A landscape with many valleys, sampled at points; each row gives a point and its height.
A ball rolls from a point to the lowest of its 2 nearest points, and stops where none of them is lower. Distance is the straight distance between rows; heights are no part of it.
Q386: [ 68 127 134 122 148  73  70 117 138 190 156 134 140 157 103 116 179 105
 143 106]  height 49.9
Q399: [ 87  74 116  62 132 130  82 125 132 217 113 124 117 182 131 139 192 154
  93 153]  height 47.1
Q380: [ 83 142 175 103 132 109 135  56 132 120 115 110 118 135 103 116 158  61
 171 124]  height 33.3
Q109: [ 75 104 130  75 131 142  40 151 106 188 148 148 125 153 118 144 182 133
 112 138]  height 45.0
Q775: [ 92 153 189  80 155 109 112 133 107 176 142  96 132 149  97 116 142  81
 133 133]  height 61.1
Q382: [123 134 112 200 116 147 153 131 112  88 135 162 122 113 110 102 118 129
  92 120]  height 26.9
Q869: [130 111 181 110 180  87 155 119 145 140 160 102  88 178 154 110 122 125
 165 136]  height 39.0
Q226: [ 77 113 156  88 172  57 113 108 141 191 141  96 113 175 116 128 181 121
 141 121]  height 45.8
Q885: [160 144  96 143  86 133 133 103 118 132  89 119 180  81 164 106 109 132
 160 129]  height 49.0
Q97: [168 109  91 110  98 114 212  80 121 105  77  77 151  79 122 114  97 115
 135 114]  height 52.9
Q640: [152 142  47 171  95 160 112 177 118 111 148 139 121 123 150 170 109 223
  92 107]  height 34.7
Q812: [167 120 136 120 111 167  87 163 107 137 105 154 154  61 146 136 102  94
 131 140]  height 31.8
Q933: [127 161 152 131 138 112 208 106 111  71 102  90 117 103  84 142 117  74
 108 124]  height 55.5
Q313: [172 138  84 178 103 143 153 137 134 129 138 122  90 154 137  96  93 227
 112 123]  height 43.1
Q209: [133 105 147 141 137 165  91 160 122 105 153 176 119 129 127 112 121 127
 126 152]  height 37.6
Q796: [130 105 152 133 120 130  48 126 112 158 112 170 143  65 138 113 141  68
 156 121]  height 41.6
Q715: [113 124 137  89 155 163  70 179 114 142 161 151 138 142 115 144 140 120
 112 140]  height 41.3
Q352: [ 72 108 124  87 140 125  83 118 151 153 140 148 124 178 114 138 181 144
 113 150]  height 50.4
Q149: [144 128 134 127 119 111 148  74 132 129 102 112 164  92 137 110 117  57
 159 109]  height 35.2
Q823: [157 169 124 131 106 127 177  97 113 132 101  78 158 114 157 111  92 120
 161 125]  height 31.9
Q815: [ 67 138 172  91 109 124 112  63 133 141 116 123 120 143  92 108 176  83
 155 146]  height 30.4
Q656: [151 118 140 149 170  79 194 118 159 104 154 102  69 174 147 133  98 152
 145 120]  height 43.8
Q976: [154 102 119 103 115 106 133  85 146 122  97 133 168  67 111 110 125  60
 141 109]  height 36.5
Q461: [176 133  96 125  80 146 165  95 112 124  69 106 158  76 143  90 107 165
 159 133]  height 50.5
Q4: [152 197 100 154  91 147 192 124 104 116 108  81 133 125 113 113  96 179
 119 125]  height 32.2
Q924: [ 71  89 115  72 105 146  51 135 113 211 137 129 116 173 126 148 192 143
  92 149]  height 46.0
Q16: [ 86 101 162  84 153 105 159 113 148 127 121 111  78 197 105 137 166 164
 115 175]  height 20.2
Q862: [130  99 168  93 196  70 140 122 153 174 144 111  96 175 137 124 151 134
 152 121]  height 42.2
Q814: [142  95 134 157 170 111 163 133 157 104 150 154  86 175 116 103 121 167
 117 128]  height 44.1
Q957: [113  84 161  78 179 116 147 130 155 136 124 133  89 190 110 123 158 166
 121 160]  height 27.4
Q962: [123 125 146  80 174 136 106 176 138 157 164 136 137 158 104 134 130 133
 106 133]  height 37.7
Q298: [ 98 141 181 120 147 110 154  86 125  95 134 103 110 140 122 120 130  71
 169 131]  height 35.7
Q35: [157 148  98 170 111 133 159 144 136 125 150 120 121 152 139 111  86 179
 110 128]  height 40.5
Q300: [135 139  75 203  69 155 135 130 103  93  97 151 133  73 148 119 119 176
 114 121]  height 22.3
Q752: [135 137 155 158 152  94 193 104 126  91 159  88  69 162 152 130  94 121
 161 130]  height 41.1
Q34: [169 107  96 149  97 184 135 159  93  90  87 160 136  49 115 133 102 129
  91 125]  height 71.8
Q387: [ 90 139 136 133 148  87  89 110 151 156 160 138 145 150 124 112 157  95
 151 113]  height 51.7
Q413: [188 138 113 112  98 166 124 154 102 144  90 124 169  67 143 119  89 118
 120 143]  height 28.8
Q218: [102 101 145 170 161 109 167 118 144  84 156 155  85 172 100 104 139 153
 118 128]  height 41.4
Q556: [125 178 165 103 158 114 157 154 127 130 151  96 133 148 102 142 112  97
 116 135]  height 57.9
Q865: [155 115 126 169 158 104 193 133 153 108 146 125  77 171 123 114 101 172
 109 119]  height 46.1
Q312: [189 129 125 114 188  82 187 139 177 142 128 105  91 171 128 149 108 161
 122 114]  height 25.4
Q254: [110 146 174 137 155  97 169  97 129  94 151  87  93 156 147 131 114  91
 171 129]  height 38.1
Q940: [180 107  82 123  83 144 189 121  97 108  66 110 152  56 100  98 104 165
  93 121]  height 74.2
Q101: [135 169 101 163  98 102 135 105 134 143 134 105 177 125 178 116 116 125
 158 117]  height 45.6
Q257: [ 78  67  87  80 117 156  58 132 129 130 136 170 104 167 137 191 199 170
 108 137]  height 51.0
Q708: [135 157 105 166 120 102 147 118 151 124 150 118 157 144 155 120 106 129
 134 118]  height 43.6
Q77: [157 158 153 125 150 101 136 148 110 190 157  80 139 140 153 108  92 107
 147 112]  height 63.3
Q150: [ 92 119 100 155 115 153  59 146 133  81 149 183 138 104 135 180 153 115
 124 112]  height 58.1
Q920: [142 108 129 144 105 125  78 107 137 127 103 168 154  60 146 115 133  74
 158 124]  height 40.1
Q327: [ 72 133 166 104 144 113 153 112 138 102 138 116  96 183  88 127 155 133
 117 162]  height 7.7
Q509: [152 143  88 166 113 166 117 183 109 106 150 152 130 122 133 145  97 152
  95 126]  height 68.4
Q205: [181 114  85 143  88 166 167 146  90 105  76 137 145  53 107 113  99 151
  87 125]  height 73.2
Q511: [114 155 183 100 154 101 128 110 103 162 133  95 136 131 117 116 133  57
 156 113]  height 62.0
Q883: [ 63 120 136  94 146  86  91 102 151 183 146 127 128 179 112 128 184 130
 130 130]  height 47.9
Q260: [153 119 110 169  86 193  96 180 101  99 114 155 118  66 163 174  94 153
 124 123]  height 36.0
Q46: [122 146 134 163 121 130 162 103 132  80 120 134 146 118 100 112 126  86
 121 120]  height 37.1
Q635: [117 147 135 185 126 131 180 117 114  81 134 134 118 127 103 105 115 123
 103 122]  height 32.7
Q504: [156  92 109 127  99 118  99 100 142 116  89 154 163  48 131 122 120  75
 140 116]  height 38.2
Q597: [109  73 110  55 169 137  95 137 146 182 106 148 122 173 123 154 196 168
 102 141]  height 48.8
Q427: [115 130  95 183  99 135  72 142 146  97 137 174 149  92 161 161 130 116
 134 112]  height 60.0
Q649: [158 102 112  96 120  99 199  87 135  96  90  88 142  77  90 127 106  79
 116 109]  height 53.9
Q436: [121 153 133 159 125 108 157  99 142  98 136 116 151 133 135 114 116  92
 145 121]  height 40.6
Q782: [107 155 165  87 174  93 130 149 137 162 162  94 133 156 108 135 135 105
 121 128]  height 59.6
Q841: [102 134 136 144 121 111  85 100 141 132 136 152 161 112 135 106 148  73
 156 114]  height 53.7
Q706: [175 162  90 136 125 101 181 119 155 144 138  77 100 174 140 129  85 207
 131 115]  height 32.4
Q24: [152 117 153 130 132 176  83 174 110 122 140 163 134 100 138 123 111 108
 128 149]  height 34.8
Q605: [178 152 101 131  80 186 103 166 102 135  90 125 154  67 156 135  94 166
 130 143]  height 24.9
Q744: [ 62 130 162  97  95 149 112  76 134 132 112 138 112 162  95 110 172 108
 132 169]  height 26.1
Q878: [129 104 141 135 106 174  55 164 113 107 118 174 125  66 155 176 121 101
 139 122]  height 48.2
Q966: [ 89 133 151 130 134 151 124 122 126  90 128 152 132 142  87 111 149 109
 116 148]  height 43.9
Q513: [ 70  85 104  98 111 156  38 145 120 102 154 179 102 143 134 206 186 156
 127 121]  height 52.2
Q367: [183 101  93 104  86 129 176  91 118 117  73  94 162  70 139  99  97 137
 147 128]  height 51.8
Q983: [127 134  89 190  97 126  90 134 148 115 141 157 149 108 183 138 117 145
 141 127]  height 57.1
Q561: [164 151 131 115 161 101 135 171 140 189 164 100 139 156 147 127  99 132
 122 114]  height 64.3
Q739: [197 139 104 131 156  96 190 130 171 141 132  91  85 171 134 140  90 182
 116 114]  height 28.4
Q472: [147 115 139  79 196 113 129 173 156 166 151 134 125 167 112 136 137 149
 106 126]  height 33.7
Q76: [165 126 140  87 203  90 159 158 176 161 138 112 111 169 112 151 135 146
 113 116]  height 29.6
Q502: [162 155 125 117 146 131 115 180 129 171 165 122 147 143 138 127  99 122
 111 127]  height 65.4
Q888: [126 103 181 129 161 114 128 120 138 136 161 134 109 166 149  89 124 116
 164 146]  height 35.8
Q491: [144 141 134 121 128 114 197  96 126  87  93  97 144  94  91 131 116  75
 112 114]  height 54.7
Q86: [ 89  68  89  64 148 136  60 134 139 171 123 158 121 169 136 178 206 166
 104 125]  height 50.0
Q404: [119  88 169 100 172 118 122 131 155 142 148 144 103 176 123 106 142 148
 147 151]  height 32.3
Q536: [ 72 103 113 131 105 165  48 146 117  70 148 184 111 116 125 208 172 127
 128 107]  height 54.5
Q426: [161 140 104 154  83 179  85 181 110 135 123 139 130  83 178 161  92 168
 134 135]  height 30.1
Q378: [161 180 114 132  97 149 201 101 101 112  88  63 136 115 138 111  95 159
 151 125]  height 27.9
Q135: [ 98  87 165  80 186  59 124 108 142 202 121 105  98 175 127 117 188 141
 146 118]  height 44.5
Q96: [152 137 128 136 107 118 173  82 125 115  95  93 158  97 147 108 101  87
 155 119]  height 34.0
Q743: [130 181 169 112 147 110 182 125 118  93 123  81 127 127  94 150 109  81
 118 132]  height 56.5
Q240: [127 115 118 164 103 179  78 179 109  84 128 166 121  75 162 197 111 130
 123 112]  height 42.4
Q906: [128 134 119 173 109 114  93 111 147 130 138 155 161 111 170 112 126 102
 155 120]  height 55.2
Q295: [156 186 101 152 100 129 172 127 134 135 135  79 128 156 139 111  90 195
 138 129]  height 36.4
Q185: [ 95 121 144  90 137 158  41 169 101 159 150 157 136 119 117 146 158 107
 122 137]  height 43.4
Q172: [123  91 146 110 108 158  46 139 117 129 100 184 133  49 132 156 140  82
 145 118]  height 44.6
Q803: [152 150 109 134 134 155 106 182 126 133 162 136 149 132 135 141 101 131
 103 130]  height 66.7
Q595: [118 115 152 154 133 148 125 129 127  89 141 162 126 137 112  97 127 113
 134 146]  height 40.8
Q673: [138 154  63 190  79 161 117 158 116 103 125 147 141  96 155 146 114 194
 115 123]  height 29.4
Q986: [161 141 101 163 105 176 133 162 102  95 114 146 145  88 122 129 101 129
  97 129]  height 70.1
Q818: [ 93 137 147 189 151 110 184 117 117  81 148 150  88 146  91 101 134 141
  87 115]  height 37.3
Q713: [138 137  98 210  92 157 159 115  93  97 105 156 124  82 134  92 115 164
  93 114]  height 28.3
Q780: [148 175  90 156  81 131 127 119 124 136 109 116 179 105 162 116 114 157
 155 130]  height 47.4
Q570: [ 58 125 159 107 102 151 138  96 129 107 116 126 100 174  80 120 166 130
 103 174]  height 19.2
Q21: [ 78 125 139 100 139 148 104 133 135 117 140 148 130 167  90 128 157 128
 112 154]  height 47.2
Q266: [140 162 164 124 144 105 144 118 101 171 137  82 152 122 152 111 100  73
 154 110]  height 62.7

Call two points neighbours if one is among the 2 nearest of the other. Go from one point of each pair to the other, from neighbour to neighbour, staying as low as possible. Name the highest point that can't be avoided.
Q300 / Q605 => Q352
Q378 / Q605 => Q878
Q378 / Q312 => Q295
Q327 / Q382 => Q865
Q382 / Q300 => Q713

For each start below, name the point where the ball stops.
Q172 => Q378
Q386 => Q327
Q888 => Q327
Q427 => Q327
Q21 => Q605
Q298 => Q327
Q775 => Q382
Q513 => Q312
